Points, in no order, along strands that fork, close into loops and pass close to each other.
In the rows, zero is written as 128.
Two points are linked if the straight distance between their rows is under 135. Some points are linked to none.
j578: [ 98 145  33 128  75  99 142 143 171 159 133  61 137 168 147 134 150 140
 106 130  88 118  87  90 156 185  53 119 161 126 169 160 143 114 146 125
 111 120 165 131 140 149 111 128 114 178  95 141 192]
j167: [166 140 164 136  86 108 146  96 149 150 151 155 103  66 107 111 152 136
 151 174 138 103 117 137  89  92 142 124  81 131 125 115  89 121  98 131
 149 145  99 105 166 103 127 131 134 121 145 114 143]
j735: [173  88 137 139  90 121 185 148 104 113 125 178  75  97 139 123 161 143
 187 196 163  93 158 167  91  73 127 134  90 186 133 102  89 126  86 109
 118 177  98  63 160  89 137 151 142 110 167 114 103]
j210: [140 156 143 103 142 185 189 143 159 118  74  95  94 152 168 132 105  87
 133 151 113 138 113 127 156 163 133 136 160 129 187 140 148 143 137 191
  74  95 191 122 178 163 130 121 120 122 115 125 158]
j576: [142  63  84 152 145 123 150 169  75  56 130 144  87 173 182  99 121 158
 169 138 134 126 160 164  95 126  93 131 128 144 160 101 119 143 107  89
 129 179 140  92  98 110 123 176 153 112 144 125  90]
j702: [142 127 126  69 148 178 186 146 142 119  75  89 134 188 165 129 103  82
 134 136 110 162 116 117 179 173 147 132 157 149 168 143 156 147 146 195
  65  96 196 126 150 156 132 107 105 136 111 134 120]
j385: [164  86 126 114  97  95 152 133 107 128 136 140 112 124 146 125 143 140
 170 193 144 118 108 162 125  74 146 130  95 178 146 101  91 108  82 107
 125 170  96  73 152 107 134 144 155 127 158 127  71]
j641: [121 104  96 125  94  81 162 110 139 138 170  90 110 150 152 123 137 137
 153 164 101 111  84 130 131 113 108 127 129 147 177 104  99 117 113 105
 146 195 126 100 137 140 134 149 142 116 121 140 133]
j209: [139  82  47 178 130 136 151 148  88  48 166 150  74 144 166  78 125 173
 154 153 118 107 164 158  58 148  49 115 100 129 148 128 144 135 104  96
 162 126 149 123 101  73 104 193 164 123 156 127 119]
j112: [166 169 177 112  94 115  91  90 179 197 141 140 135  65  85 135 156 114
 125 153 136 108  97 112 106  88 171 111 131 111 114 123  74 144 110 141
 169 149  87 112 157 139 130 105 103 122 116 117 172]
j968: [ 96 119  87 170 107 106 125 112 137 116 172 109 108 124 134 127 124 134
 122 114 114 100 118 118 102 141  88 127 123 114 143 112 103 144 127  99
 164 163 145 128 114 144 120 150 133 111 129 132 169]
j79: [141  67  54 150 148 102 176 138 120  72 160 101 138 234 202 117 122 147
 173 140  92 155 123 164 153 147 104 114 157 182 177 118 148  84 108 143
 136 178 171 114 120 138 163 172 146 141 121 151  76]
j883: [131 135 129  93 156 141 126 156  99 101 106 135 117 141 128 119 108 127
 107 123 151 147 143 126 132 136 135 142 115 109 105 165 177 117 148 134
 108  56 117 160 117 101 108 122 125 144 143 136  98]
j258: [129 122  80  63 133 157 201 144 119 133  85  91 132 196 187 122 124  87
 136 157 111 153 124 126 183 175 124 126 162 163 169 151 172 139 146 176
  69 120 183 113 141 143 129 136 122 141 120 136 104]
j304: [135 200 181 162 150 154 123 122 223 138  78 108 104  52 116 157 109 121
 118 107 121  95 133 120  88 132 131 135 155  77 161 147 117 138 134 154
 143  75 130 162 189 148 106 105  95 126  88 105 223]
j126: [136 121 119 182 192 116  48 102 102  69 134 180 151 125 143 115  76 166
 107  68 146 154 178 157 108 140 117 131  59 120  91 131 157 132 143 106
 138  52 132 201  95 102 123 113 169 133 150 138  86]
j803: [153 158 146 168 145  95  50  80 146 136 157 196 140  66 105 104 118 164
 110 117 137 134 133 139 102  91 136 113  59 100  87 128 130 121 124 130
 154  61 106 175 130  94 132 100 161 113 154 128 119]
j264: [ 99 116 110 138  92  88 164 103 157 146 165  78 113 144 141 142 130 117
 143 137 104 113  78 110 147 133 116 117 167 141 180 103  82 126 119 118
 129 203 128 101 127 170 146 135 119 117 113 132 172]
j83: [130 106 194 143 162 136 174 137 151  99 129 120 130 171 172 153  92 109
 138 108 113 154 132 115 165 125 190 112 182 160 185  68  76 126 136 159
  81 199 175  88 146 215 175 112 117 103 112 109 126]
j806: [135  88  56 118 107 150 175 179  53  92 116 152  87 147 131  95 133 150
 142 144 168  88 182 148  93 132  70 144 110 140  93 162 174 148 105  87
 128 127 122 107 100  77  99 177 142 143 158 146  79]
j161: [106 168  71 117  73 102 113 133 174 161 113  55 158 142 115 138 152 122
 100 128 102 122  70  66 168 178  68 120 156 112 147 161 154 127 145 117
 103 106 152 156 148 135 115 106 110 180  93 153 198]
j81: [144 133 183 198 196 126  59  84 150  81 142 183 133  93 144 134  79 158
 116  99 126 151 162 159 111 119 143 126  68 107 130 114 113 116 139 144
 136  74 157 170 138 129 128  97 173 114 140 111 113]
j525: [161 142 179 131 140  96  87  64 176 164 159 128 179 110 129 144 107 135
 130 157 111 156  74 138 154 106 178 111 100 132 153  99  95 102 118 141
 149 130 105 132 151 141 153  87 135 136 113 141 127]
j512: [147  85 137 193 171 140 152 133 135  35 130 148  91 165 200 125  85 148
 136 120 126 124 165 174 101 135 108 135 111 144 177  98 105 129 135 131
 122 132 168  96 138 138 145 139 155 110 132 109 117]
j930: [170 133 176 121 104 120 166 103 167 124 117 141  74  67 126 119 151 125
 149 195 128  99 113 145  98  86 139 135  83 128 153 128 104 111  99 167
 131 117  98 112 195  93 124 122 139 117 148 112 150]
j787: [132 122 166  82  89 168 177 191  73 142  89 163  91 108  96 148 191 102
 179 172 173 101 162 132 104  86 146 148 144 167  92 128 116 155 116 122
 108 190  84  75 123 123 122 156  99 107 161 113 100]
j35: [ 99 152 142  65  92 175 161 174 108 164  62  83 118 138  96 141 158  77
 141 141 137 106  93  85 142 142 130 155 214 113 127 128 153 166 154 143
 100 152 124 113 120 137 106 134  87 124 100 111 163]
j373: [143 167 166 171 103 121  87  97 137 175 176 189 120  49  70 135 141 157
 144 102 162  80 126 106  78  95 144  91 156 109  88  78  53 160 104 112
 183 191 111 105 123 137 148 115 107 106 136 109 198]
j313: [149  64 121 176 171 140 127 141 106  64 129 153 104 157 187 119 102 156
 155 123 138 136 170 170 101 117 124 135 121 156 165  82 106 130 117  99
 125 174 144  94  97 126 128 149 148 107 146 119  87]
j296: [140 185 165 160 129 132  63  93 182 161 155 183 127  34  73 132 117 150
 103  86 136 101 139 110  83 102 147 103 126  64  86 113  94 147 128 130
 181 120 114 154 136 148 123  92 115 103 115  95 200]
j440: [141 107 137 209 189 143 130 114 140  45 139 147  99 139 177 124  73 158
 120 104 128 132 173 164 108 149 107 134  93 115 163 119 117 130 146 135
 123  85 177 142 151 138 132 130 171 121 137 116 131]
j779: [118 163 147 112 105 116  66 105 128 187 159 146 165  85  69 121 154 127
 107  94 135 127  99  94 130 114 135 117 141 103  62 125 111 141 127 108
 164 155 103 126  94 134 124 120 117 127 132 145 154]
j918: [126  72  90 149 155 101 149 130 114  83 157 111 149 214 177 122 108 141
 150 120 108 149 136 154 147 145 120 125 143 152 160 113 132 104 120 116
 133 156 161 119 115 146 159 154 144 137 116 134  73]
j996: [ 72 119  68  89 124  95 129 115 121 165 132  66 184 204 132 126 129 111
  98 111  90 162 106 100 205 183 116 132 183 131 121 155 181 108 143 124
 116 132 138 155 111 131 160 139 101 164  97 169 126]
j479: [122 203 123  82  98 200 169 169 116 164  46 112  91  86 101 118 173  97
 131 151 137  75 143 105  91 134  88 161 166 110 110 159 169 165 145 154
 111  67 119 136 149  91  85 119 100 131 109 101 167]
j944: [143  71  64 137 127 143 165 170  67  61 128 150  74 169 174  94 113 167
 155 149 151 114 176 163  77 128  73 133 111 144 144 138 152 138 110  94
 137 132 143  96 104  87 105 183 156 130 152 133  83]
j73: [158 102 144  91 103 148 162 182  82 130  98 159 105 120  91 136 172 108
 155 169 167 115 160 145 108  93 141 138 114 146  86 138 129 138 118 122
 102 153  79  91 119  95 122 151 117 114 167 110  82]
j74: [115 134 141  73 113 178 157 182  82 124  85 129 111 133  93 129 147 110
 122 131 154 115 141 106 130 127 140 151 158 113  90 142 163 157 147 128
 114 120 110 118 119 122  97 134 102 130 136 121 111]
j211: [128 127 131 102 141  98  70 118 104 160 129 146 196 136 108 126 126 134
 105 125 127 174 124 135 154 125 166 129  82 133  66 140 171 106 118 123
 137  90  84 163 103 106 133 117 135 161 134 159  72]
j452: [ 85 124 133 105  95 161 128 161  62 148 114 141 125  99  52 116 170 122
 117  88 164 102 147 108 115 136  97 138 157 113  37 146 142 176 139  88
 143 154 100 128  78 111 109 162 107 132 152 131 120]
j740: [130 102  95 131  96 159 169 164  51  95 114 180  92  84 106  98 158 146
 151 133 184  84 203 153  76 130  72 133 108 131  72 164 160 158 119  81
 122 128 106 113 107  65 116 177 129 141 176 119 113]
j648: [132 108 116 112 155 104 133 109 122 116 122 101 165 189 162 124  92 119
 128 137 117 171 126 145 172 138 154 126 112 151 150 139 163  84 132 136
 104 105 132 146 143 126 163 120 137 146 110 135  71]
j871: [121 144 135  90 136 101  81 114 114 154 114 109 169 127 103 113 128 125
  98 113 123 158 109 118 134 136 134 132  89 104  78 173 186 116 147 122
 138  65  90 182 107  97 130 117 123 152 124 172 107]
j802: [181 133 167 145 174 111  61 116 127 119 133 177 139 108 125 133 136 148
 118 129 143 170 143 157 128  85 183 128  65 135  97 119 105 118 116 133
 134  90  97 150 119 107 116  96 142 132 147 117  72]
j502: [117 105  66 177 117 133 149 126 118  81 159 125  85 130 152 108 120 157
 134 135 119 103 142 138  84 142  57 129 107 129 158 124 118 137 124 112
 164 128 147 130 116 119 108 173 152 112 141 135 152]
j813: [100 185 147 120 121 190 156 168 148 137  72  91  88  98 120 144 140 106
 143 123 126  96 126  93 101 142 111 152 202 113 155 138 130 151 152 158
 110 119 139 129 153 146  97 113 105 128  97 110 211]
j429: [104 161 103 117  76  97  94 123 168 172 137  76 154 101  99 127 160 116
 114 117 110 102  65  68 126 149 102 118 133 107 133 153 142 127 116 111
 126 131 121 155 147 133 108 100 103 154 102 145 196]
j772: [110 130  62 137  77 132 125 123  75 137 141 171 110  68  78  84 166 130
 122 114 169  76 152 137  94 145  41 131  87 120  49 195 182 140 119  83
 157  79  98 150 101  64 102 155 131 136 167 138 133]
j446: [113 149 128 144 136 172 187 144 140 109 111  98  74 141 159 135 102 110
 128 134 118 115 119 123 137 154 110 137 174 126 174 124 126 131 154 169
  98 127 180 113 167 161 128 126 124 121 119 125 184]
j935: [155 144 160 118 139  98  56 106 129 165 147 164 180 121  98 124 138 138
 113 133 136 155 120 139 137  97 178 115  84 124  75 120 111 115 123 121
 155  95  88 146 113 115 131 107 132 137 142 148  94]
j368: [192 122 176 113 167 111 104 114 141 123 102 131 155 140 150 142 116 125
 126 164 124 174 113 172 151  84 190 132  75 154 151 123 127  79 121 164
 106  84  88 132 155 100 144  82 139 123 128 120  77]
j247: [ 98 167 110  70  80 188 168 175  97 165  79  96  91 120  94 119 181  86
 147 152 138  84 110 101 104 151  99 157 193 122 109 145 167 163 143 145
 113 123 126 119 135 116  92 139  99 136 109 112 171]
j623: [126 108 161  60 129 131 152 147 121 146  87  91 178 188 136 163 139  78
 155 142 131 178 112 122 186 124 186 132 178 153 150 119 141 119 127 155
  85 161 130 108 124 146 150 121  88 120 117 129  80]
j458: [106 114 158  88 128 167 146 172  92 107 104 133 119 145 112 141 134 111
 139 119 147 143 141 111 130 124 164 140 166 127 111 109 123 149 146 120
 103 163 126 113 105 140 110 140 110 121 138 120 105]
j928: [169 137 165 174 175 120  45 101 137 103 137 208 132  84 120 123 119 164
 114 102 146 154 169 169 102  91 161 114  47 114  94 115 113 128 129 126
 134  56 119 163 122  93 120  92 158 119 153 109 100]
j503: [103 212 158 138 135 174 145 167 205 140  58 106 104  70 101 150 126 116
 133 109 118  89 144 101  85 150 107 143 198  85 159 144 133 152 144 146
 129  85 134 157 174 146  92  94 105 129  78  98 237]
j131: [ 86 154 115 130  99 171 181 158 124 126 111  85  75 128 139 141 130 105
 150 129 120 106 105 100 115 154 104 135 205 133 169 117 121 141 142 142
  95 169 154 114 148 161 115 136 107 129 118 124 212]
j409: [ 88 137  57 137  91  61  87  88 155 196 191  88 194 137 131 133 142 138
 114 120  89 132  65 112 159 150 112 118 130 126 139 127 135  97 108  98
 174 156 109 131 118 153 148 123 128 134 110 155 141]
j194: [150 166 178 120 115 162 170 132 156 122  96 128  82  66 117 130 151 114
 135 155 140  93 145 130  79  98 137 148 111 104 149 144 121 137 128 164
 129  91 110 129 182 105 125 129 120 114 138  95 153]
j239: [157 117 147 114 164 109 122 128 135 116 109 124 151 157 158 132 100 120
 126 141 135 171 129 168 152 121 161 135  85 150 157 138 154  69 129 147
 102  78 118 139 151 106 145 101 138 132 129 133  71]
j403: [151 127 126  98 118 102 116 139 106 149 115 158 140 105  93 108 160 120
 112 150 155 128 135 154 121 101 118 134  56 132  71 178 186 109 116 110
 126  72  80 146 117  73 123 138 131 158 161 146  78]
j499: [155 111 126 101 105 127 144 154  81 129 118 164 115 108  90 117 164 130
 147 157 170 110 149 141 116 103 114 139  87 139  83 153 149 119 109 108
 120 120  86 109 125  77 116 145 135 140 177 127  76]
j339: [121  94 125 157 146 106 167 119 142  81 161 109 119 180 172 138  98 138
 143 131 103 131 125 134 144 140 125 119 144 157 180 103  95 123 135 123
 129 179 160 108 133 175 156 150 139 109 117 121 125]
j23: [113 147  93 160  83  83  76  87 150 173 182 121 150  88 112 114 126 150
 103 104 110 101  95 101 119 124  97 105 104 109 116 133 119 113 106 107
 171 126 110 153 124 129 119  96 140 115 138 137 160]
j389: [109 135  82 150 149 143 134 113 144 100 134 109 106 136 146 122 100 129
  92 113 113 124 127 117 136 164  79 128 115 108 143 170 136 121 145 128
 121  78 156 156 133 120 114 136 150 141 117 128 152]
j874: [110 118  40  98 107 135 194 152 131 133 123  78  79 194 175 121 143 128
 136 164 109 123 125 131 142 162  67 125 154 156 179 145 159 120 140 150
 105 147 174 101 126 129 116 166 138 132 124 134 129]
j322: [135 126 177 224 211 153  96 106 161  39 131 172 105 109 168 130  60 149
 104  82 130 131 183 160 105 147 123 135  87  93 142 131 117 127 147 149
 119  53 178 165 164 140 131 106 173 124 134 113 135]
j149: [120 158  95 166  97  77  59  79 133 180 208 151 167  97 106 125 125 165
 111 100 123  97  89  96 120 121 108 105 132 107  89  99  94 126  96  89
 186 174 113 122  99 133 137 108 146 117 137 144 155]
j745: [ 85 135 101 109 107  80  78  84 152 197 153  80 208 130 113 139 131 119
  97 100  89 162  76  89 172 156 139 115 137 119 110 143 141 101 119 111
 148 145 110 151 110 144 153 104 117 143  94 163 144]
j920: [131 172 155 169 164 161 128 112 201 101 102 123  90  70 129 138  98 127
 102 111 120 118 132 132 110 137 110 136 117  74 149 164 134 116 143 165
 129  45 148 158 184 123 110 105 134 128 110 119 197]
j420: [110 107  56  75 114 145 158 169  53 126 110 126 121 172 129 105 119 147
 113 137 141 127 159 136 149 162  82 150 113 143 105 185 225 138 126 113
 109  79 133 135  92  87  90 146 157 158 140 164  74]
j520: [127 128 172  90 176 160 106 169 103 114  84 139 143 143 117 142 101 102
 103  91 150 165 160 122 142 123 157 140 129 101  95 162 181 137 167 135
 104  57 123 156  97 135 109 116 117 135 119 111  92]
j850: [104 128  11 125  95  91 142 133 159 139 164  64 150 193 155 125 161 139
 111 133  80 137  88 121 146 173  52 124 146 139 164 161 158  87 135 129
 134 130 156 127 117 125 130 147 115 177 102 157 148]
j423: [150 116 115 173 195 115 108 109 148  64 133 123 147 182 181 121  75 142
 106  97 111 153 152 176 142 151 139 134  81 136 150 138 144  83 150 136
 120  64 158 150 160 141 151 117 165 141 118 126  78]
j723: [ 91 126  99 128  98 148 192 150 120 113 129  94  64 161 166 135 135 107
 151 143 121 110 113 102 143 153 109 127 212 160 185 103 108 141 142 123
 109 210 159  95 137 172 135 165 113 117 110 130 183]
j326: [149 123 203 108 172 188 147 164 128  97  71 119 123 149 153 167 117  70
 145 120 147 156 153 136 160 119 209 130 157 147 166 105 102 138 150 171
  88 140 159  90 122 178 127 111  93 100 118  94  99]
j359: [ 98 138 182  97 115 141 138 132 143 166 120  87 149 137 101 150 146 101
 135 122 110 150  84  88 155 127 167 117 201 113 141  86  96 149 133 127
 104 210 132 105 110 179 135 136  98 117 107 124 161]
j156: [145 129 124 149 132  73  96  59 171 170 182 113 181 129 147 137 108 144
 119 154  94 149  75 142 161 123 143 108 104 140 162 100 109  85 110 132
 160 135 110 137 155 148 164 108 153 128 111 146 125]
j536: [136 146 187 149 119 121 108 105 144 149 167 163 116  73  97 136 128 141
 146 127 138 116 119 114  99  96 162 109 145 125 128  76  57 159 116 131
 160 203 127 106 126 153 127 120 122 106 128 123 174]
j321: [ 99 133 177  77 123 157  89 158  88 166 100 147 166 117  57 140 167 111
  93  91 151 138 147  96 145 111 160 140 166 108  39 125 120 174 147  98
 127 143  96 132  76 149 110 138 102 129 117 122 105]
j107: [112 180 114 141  61  77  86 115 194 174 148 100 150  73  93 134 153 130
 119 136  98  92  74  67 112 146  98  89 113  91 134 148 132 132 106 114
 142 113 117 161 184 142 106  97 110 140 115 139 216]
j855: [107 120  78  90 122 127 139 138  89 126 123 116 134 157 133 109 112 138
 109 129 135 136 125 122 151 147 103 138 124 127 107 170 182 115 141 120
 122  93 125 143 110  88 120 143 145 150 132 156 101]
j826: [110 132  53  82 116 162 202 154 117 143  91  82  94 174 174 120 128  96
 132 162 106 129 116 114 164 188  69 133 154 162 175 158 170 131 145 166
  73 116 190 124 140 134 111 152 131 134 125 130 132]
j305: [144 121 187 122 115 154 147 154 109 121 120 170  97  96 104 146 154 138
 157 146 149 122 158 133  91  84 173 138 132 136 106  86  70 151 116 128
 119 172 115 101 127 132 119 130 116 108 140 104 126]
j557: [170 102 147 139 110 152 179 158  89  85 105 191  54  67 122 125 166 142
 182 185 168  84 195 170  73  86 119 140  93 163 114 120  97 131  98 119
 119 148  95  86 159  69 140 141 130 108 178 102 110]
j129: [ 95 128 155 163 124 165  88 122 107 123 147 163 129  81  82 126 124 146
 129  75 136 118 152  99  93 137 133 120 148  92  79  93  93 180 139 103
 151 175 149 142  81 145 118 131 119 120 138 126 167]
j220: [ 96 135 136 117 128  97  87  85 143 187 160 107 203 146 104 155 122 118
 113 103  99 171  91 101 171 144 164 117 161 117 113 112 115 112 126 113
 147 179 124 141 101 153 161 118 130 144 103 155 137]
j128: [128  97 135  95 145 123 158 135 116 114 112 108 157 190 173 139 105 102
 146 125 128 162 135 136 180 132 170 126 156 160 163 123 138  95 134 161
  90 145 156 107 133 146 159 116 116 129 114 128  74]
j981: [155 117 160  59  96 135 175 152 121 142  93 105 124 138 124 135 158  90
 155 187 139 129 102 117 140  98 174 143 136 148 148 120 124 127 119 149
 104 154  97  95 149 119 130 122  99 111 145 118  94]
j799: [ 89 111  49 121  82 122 189 153 117 120 148  87  78 182 162 123 149 133
 148 147 119 110 106 112 127 153  77 131 179 133 173 120 124 136 132 103
 129 187 155  95 113 130 112 171 128 130 115 148 164]
j400: [134 177 144 100 127 186 164 155 140 116  70 127  73  76 108 125 144 112
 124 143 140  98 155 117  87 120 120 155 143  94 130 147 153 147 150 170
 122  64 123 144 161 105 102 127 113 119 114 102 162]
j786: [119 103 168 120 126 153 128 160  92 112 118 167 111 115 105 144 145 134
 137 115 145 137 162 127 105 111 152 135 135 124  86 102 103 162 129 110
 120 165 117 117  89 121 107 141 113 117 150 110 103]
j105: [166 121 197  92 192 177 130 153 115 128  67 130 137 161 137 172 123  76
 122 137 146 168 155 143 177  93 224 150 130 146 145 118 110 131 144 175
  89 128 122  97 104 158 123  99  91  93 129  89  69]
j196: [131 145 116 154 120 103  75  84 151 145 169 147 138  84 109 105 110 143
 107 112 122 115 107 114 106 117 111 115  74 103 112 137 125 111 127 126
 164  94 115 161 129 109 129 106 148 116 138 136 145]
j517: [140  97 177 147 149 115 166 132 146  85 129 119  95 159 181 150  94 124
 151 148 122 133 139 149 145 112 161 121 157 168 189  71  80 116 123 148
 110 186 149  79 159 174 153 119 143 101 117 107 115]
j171: [101 123 125  85 107 178 158 201  47 122  92 161 117 116  68 119 166 115
 119 108 169 112 168 127 118 139 105 150 158 123  49 156 184 184 147 110
 117 117 108 115  87 111  94 160 110 133 154 116  99]
j337: [ 90 103 130 128 140 103 125  94 126 152 163  91 205 193 133 141 117 118
 115 106  86 172 118 115 181 151 158 125 182 145 135 106 125 108 130 122
 124 177 138 142 110 171 179 144 129 137  97 146 104]
j530: [137 126 107 138 129  99  97 122 104 129 138 173 132  90 109  72 126 139
 107 127 157 125 153 149 115 116  94 124  34 120  65 169 181 111 125 108
 147  37  95 182 116  67 120 134 153 153 169 152  94]
j69: [118 147 122 184 165 147 115  98 160  83 130 127  97  95 138 128  87 140
  91 101 130 120 145 127 117 155  94 133 109  90 139 166 137 116 144 144
 135  52 157 172 147 117 114 115 154 138 126 136 176]
j606: [107 156 107 136  85  88  48  99 106 199 183 152 183  88  72 118 154 152
 102  92 130 114  88 103 135 122 120 106 131 117  50 124 110 126 116  84
 177 157 107 127  85 115 134 122 132 119 153 158 142]
j596: [136 105 113 122  90  81 151 100 134 159 175 120 124 123 136 116 136 139
 164 186 121 110  86 144 123  94 136 118 106 167 161  92  80 117  84 109
 148 185  98  87 154 123 139 147 157 122 137 134 117]
j496: [ 85 122 156 105 105 161 100 167  68 157 114 160 153 103  43 129 183 127
 104  74 151 120 146  95 131 133 129 130 175 117  31 119 116 193 150  83
 144 171 104 121  59 145 109 164 106 120 138 127 111]
j223: [123  92  43 121 124  82 184 125 144 112 166  85 125 213 184 116 138 129
 153 170  75 147  97 155 164 149  85 118 148 170 182 137 156  80 119 153
 137 153 164 115 138 135 161 166 135 148 113 150 104]
j814: [143 173 161 119 141 118  61 101 181 167 106 131 157  73  98 127 130 112
  91 100 120 134 120 103 116 118 131 127  84  72  95 164 153 130 145 129
 148  36 105 194 123 122 126  90 121 131 116 135 163]
j16: [ 74 108  99 100 130 113 147 125 112 148 141  82 193 207 130 135 124  96
 121  96  99 158 112 101 191 165 139 133 194 141 127 134 154 124 147 125
 112 174 154 129 114 155 170 144 100 136 107 161 110]
j559: [142 164 135 101 119  98  74 102 156 187 112 109 168  93  91 112 152 105
  92 112 122 136  93 105 122 117 122 123  81  87  65 177 176 128 138 128
 146  42  84 183 122  93 124  93 107 140 117 154 137]
j620: [161 127 170  76 183 166 129 165 106 112  66 136 137 157 131 154 112  89
 114 118 158 163 156 139 161 111 183 147 121 128 133 145 156 128 148 156
  89  78 122 124 104 125 116 100 101 113 126 102  72]
j242: [141 103 202 164 196 152 153 134 167  77 122 134 127 169 169 140  71 106
 108  90  98 144 136 137 156 131 200 111 158 141 188  77  83 125 132 184
  87 146 190 108 166 212 164  94 116 108 101 113 129]
j552: [127 125  66 130  95  55 103  80 172 182 180  71 176 147 147 130 134 135
 127 161  79 145  60 127 161 133 130 121 103 141 169 125 134  74 105 117
 169 143 103 137 149 133 159 124 133 135 100 148 123]
j372: [112  85 137 183 162 165  74 152  48  74 129 211 135  87 110 105 124 164
 105  56 164 134 220 147  76 140 119 126 117 114  59 113 134 193 130  84
 128 119 134 148  51  93 105 136 125 127 169 101 105]
j669: [131 116  22 116 108  79 168 113 154 144 160  59 145 202 173 122 147 129
 123 174  87 139  75 142 173 160  81 131 142 151 182 160 165  80 125 147
 137 126 141 129 142 120 152 152 125 160 107 148 122]
j971: [ 96 124 119 161 107  97 120  94 167 145 163  88 118  92 137 138 114 133
 122 116 112 116  93 104 121 142 114 111 136 133 173 120  83 129 124 124
 148 170 133 120 143 164 123 118 121 125 112 126 192]
j206: [109 119  65 113 123 134 159 135 117 115 143  93 113 178 157 118 117 138
 117 131 115 116 124 125 144 157  71 140 142 131 150 158 153 115 149 118
 129 116 150 139 116 122 121 150 145 142 116 140 134]
j250: [120  73 112 134 153 126 132 148  61 112 126 142 138 166 141 140 114 143
 138 114 153 145 157 162 138 107 156 142 130 159 122 102 126 129 100 100
 106 179 116 104  70 105 125 140 137 120 139 134  51]
j103: [136 109 114 183 203 124  77 111 107  66 125 144 149 163 158 117  66 155
 107  76 143 163 176 171 132 150 123 141  68 134 110 143 163 105 147 115
 126  52 149 171 110 115 125 119 170 150 126 130  77]
j695: [198 143 206 119 156  96  95  84 178 143 117 126 169 135 143 162 123 132
 131 179 110 165  94 161 159  93 203 119  86 146 164 110  97  82 116 163
 128 103  92 124 169 126 146  77 130 131 107 130  97]
j145: [163 129 130 158  84  94 134  86 150 152 183 146 102  85 127 111 136 151
 158 181 128  87  98 140 102  88 118 113  85 150 138  89  73 124  86 119
 169 172 100  89 162 119 136 129 147 113 155 124 141]
j889: [107 141 175  81 132 142 149 126 143 149 103  89 170 163 115 167 133  88
 138 122 111 152  93  97 180 137 179 124 189 120 148 116 127 130 141 149
  98 175 134 117 121 167 150 126  87 117 111 127 123]
j115: [124 113  86 151 160 100  68 111  96 112 146 167 153 131 128  94  95 165
 105 100 145 140 153 152 112 131  99 129  49 114  78 158 182 115 131 103
 155  47 118 190 104  93 120 131 165 144 151 157  86]
j338: [141 166 139 172  99  99  73  88 157 168 187 184 123  39  78 116 141 164
 125  97 140  75 112 114  80 102 123  87 128  95  83 114  82 128 110 110
 183 158 111 125 133 131 134  95 125 109 134 102 189]
j108: [114 152 168 102 124 149  87 130 128 171 111 127 149  90  75 135 155 111
  99  99 126 127 113  87 120 111 153 135 142  88  77 125 118 164 140 112
 139 125 104 146  97 147 117 122 108 127 117 121 152]
j476: [147  98 140 188 196 111  95  96 152  78 152 130 156 169 175 132  77 152
 126  92 105 155 148 170 144 136 150 119  85 145 157  95 101 105 133 141
 126 115 157 127 143 154 161 113 167 132 111 125  86]
j758: [ 83 120 160 132 115 111 157 110 141 148 154  99 135 147 131 140 120 119
 139 127 109 133 105  97 155 132 151 123 182 136 156  90  77 129 124 121
 121 220 144 107 116 181 153 143 121 118 118 134 159]
j704: [142 139 203 115 120 134 125 124 138 143 136 137 129 106 107 152 133 130
 144 156 135 142 110 115 130  92 182 120 142 121 134 101  70 139 121 140
 129 175 111  98 133 151 125 125 117 112 125 114 141]
j302: [157 180 183 147 148 128  51  86 192 175 127 158 142  56  82 138 117 127
  93 103 126 122 127 108 106 100 158 116 106  69 106 130 110 144 138 138
 164  76 107 177 130 140 118  96 124 113 110 118 184]
j14: [139 110 188 185 199 135 118 114 160  79 136 136 141 170 166 139  67 136
 119  86  97 157 148 153 160 131 181 115 123 142 166  75  77 115 129 159
 105 141 176 113 153 173 153  89 150 120 108 104 115]
j218: [146 120 132 124 101 160 175 163  76  95  94 205  68  61  93 128 179 145
 174 171 196  88 208 171  71  98 100 137  99 147  82 150 122 150 113  99
 120 139  90 108 118  69 124 155 119 119 173  98 109]

A fork is a point with three links, a tip a point with one. Leave the first point through the second and follow the links. Name the first fork or tip that comes.
j578, j850: j787
j499, j403: j107
j108, j779: j928
j368, j239: j264
j758, j359: j996
j35, j247: j596
j206, j389: j131
j131, j813: j206

A piece is two or more points that can be reached from each other along the links. Count, over all rows, the pieces, the separate loops (a circle has one, a figure eight two, a Y none), the forks (points with three links) and the tips (points with one).
pieces: 3
loops: 4
forks: 8
tips: 6

How many points has the smallest loop of links through each point below? Write none if it is on no loop.
j108: 28
j806: 14
j446: 9
j69: 11

Name the points in between on the shortest way along the links from the first point to the second, in order.
j305, j322: j704 > j536 > j373 > j338 > j296 > j302 > j814 > j559 > j871 > j211 > j935 > j802 > j928 > j81
j223, j530: j79 > j918 > j339 > j517 > j83 > j242 > j14 > j476 > j423 > j103 > j126 > j115
j502, j695: j968 > j971 > j264 > j758 > j359 > j889 > j623 > j128 > j648 > j239 > j368
j326, j723: j105 > j620 > j520 > j883 > j855 > j206 > j874 > j799
j503, j883: j304 > j920 > j69 > j389 > j206 > j855
